Each row is a point on a landscape with many valleys, with its height.
From any point a ball rolls to the lowest of the 6 points nearest to it. It stops when none of these is lower. Distance is the straight distance between rows; heights are no part of it.
q_182 height 1.34: [ 13  12  21   4  31 -11   1   3]
q_811 height 1.74: [ 15  -4 -19 -15  -4   6   8   2]
q_119 height 2.40: [  3   6 -12   8   8 -30  29 -17]
q_127 height 2.69: [10  8 33  8 29  8 14 -2]
q_683 height 1.86: [  3   7  -6  -1   5 -11  25  -8]
q_664 height 3.11: [  6 -10  22   6  12  11   0   7]
q_660 height 2.81: [  8  16  18   6  25 -11  24  -6]
q_388 height 3.01: [ 15  13   7   2  32 -18  -4   8]
q_804 height 2.57: [  0   2   9   9   8  -7 -16   9]
q_852 height 3.25: [ 8  8 16 -2 19  5 15 -2]
q_653 height 2.82: [  9 -10 -24   8  -2 -22  34 -26]
q_449 height 3.02: [ 15  14  15   1  34 -23  -9   8]
q_117 height 3.76: [-18   3  29  18   6  10 -15  13]
q_210 height 2.56: [-18   0  -8  -6 -31   1 -25  10]
q_432 height 2.01: [  8   0  27  12  26  -9 -11   9]
q_749 height 0.19: [-18   5  -3  -4 -24  -2 -29  10]
q_82 height 0.61: [10 -8 -2 -8  3 13  3  0]
q_673 height 3.62: [ -1 -12 -20   6  -4  -7  37 -22]
q_147 height 3.05: [ 12  25  21   2  39 -22  13   0]
q_930 height 4.25: [  1 -14  -2  -4  -4  17  -9   2]
q_81 height 2.66: [ -3  -2  -6   5  -6  -6 -26   7]
q_943 height 2.34: [  8   2  -4   3   5 -14 -24  11]
q_101 height 2.21: [  4  10   2   1  16 -10  23  -6]
q_556 height 3.31: [  4 -10 -22 -13 -10  12  19  -6]
q_658 height 1.92: [ 12   0 -13  -8   6 -10  -7   3]
q_437 height 3.06: [-17   6  10   6 -12   3 -24  10]
q_455 height 5.80: [ -4 -12  -9  -1 -17   9 -24   2]
q_251 height 3.53: [  3  -6 -20  -4 -10  10  28 -12]
q_773 height 2.62: [-1  0 -2 -2 12  4 28 -8]
q_6 height 2.80: [  9  -7 -23 -10 -11  -2 -20   2]
q_551 height 6.85: [ -5 -26 -10  -8 -27  30 -11  -1]
q_999 height 2.55: [-18  15  21  11  -2  -5 -29  17]
q_390 height 0.46: [-11 -21  -5   4 -22  24 -16   1]
q_586 height 3.30: [ 5 -1 10  0  7 21 19 -5]
q_824 height 0.87: [ -9  -8 -25  -9 -35  -4 -35   6]
q_95 height 1.31: [ 13  11 -13  -6  10 -16  15  -2]
q_299 height 4.27: [  8 -12 -17 -13 -12  18  -3  -2]
q_767 height 2.24: [ 5 20 26  4 37 -7 21 -1]
q_140 height 1.93: [ 13  16  23   1  34 -16  10   3]
q_480 height 2.65: [ 13  -3 -29 -22 -11  -3  -2   0]
q_577 height 4.47: [-24  24  30 -10 -16  16 -27  12]
q_529 height 1.89: [-17  16   5   5 -10 -14 -33  14]
q_743 height 8.36: [-19 -14  -8  -5 -38  16 -21   1]
q_496 height 8.74: [ -2 -19 -17  -7 -34  17 -15  -4]
q_54 height 3.43: [ -2   1  12   6  14   1  40 -15]
q_615 height 5.17: [-15  -9  17  13  -1  15 -15   8]
q_685 height 7.70: [-18 -15   0  -3 -37  20 -20   0]
q_426 height 3.07: [ -6  -3   0   6   1   6  40 -13]
q_321 height 5.38: [ -5 -14  -2   2 -11   8 -14   3]
q_833 height 1.33: [11 -3  4  1 12  4 -5  5]
q_500 height 2.38: [12  1 -7 -9  7  3  6 -3]
q_535 height 1.94: [  4  18  -4   0  15 -19  24  -7]
q_340 height 3.77: [ -1 -15 -14   7  -9   8  42 -20]
q_303 height 2.27: [  1   3 -21   0   3 -23  28 -17]
q_721 height 5.67: [-25   1   3  -5 -31  15 -21   5]
q_438 height 2.61: [ 2 -5 31 18 20 14 -2  8]
q_836 height 1.37: [-12   7 -12  -3 -26  -8 -39  13]
q_232 height 2.22: [  4  -7 -21  -7 -18  -6 -26   6]
q_816 height 2.39: [  3  -2 -12   1   2  -8  33 -14]

For each start below, name the point where the ball stops.
q_615 -> q_82
q_117 -> q_749
q_773 -> q_95
q_340 -> q_95
q_943 -> q_82
q_653 -> q_95
q_303 -> q_95
q_480 -> q_82
q_81 -> q_749
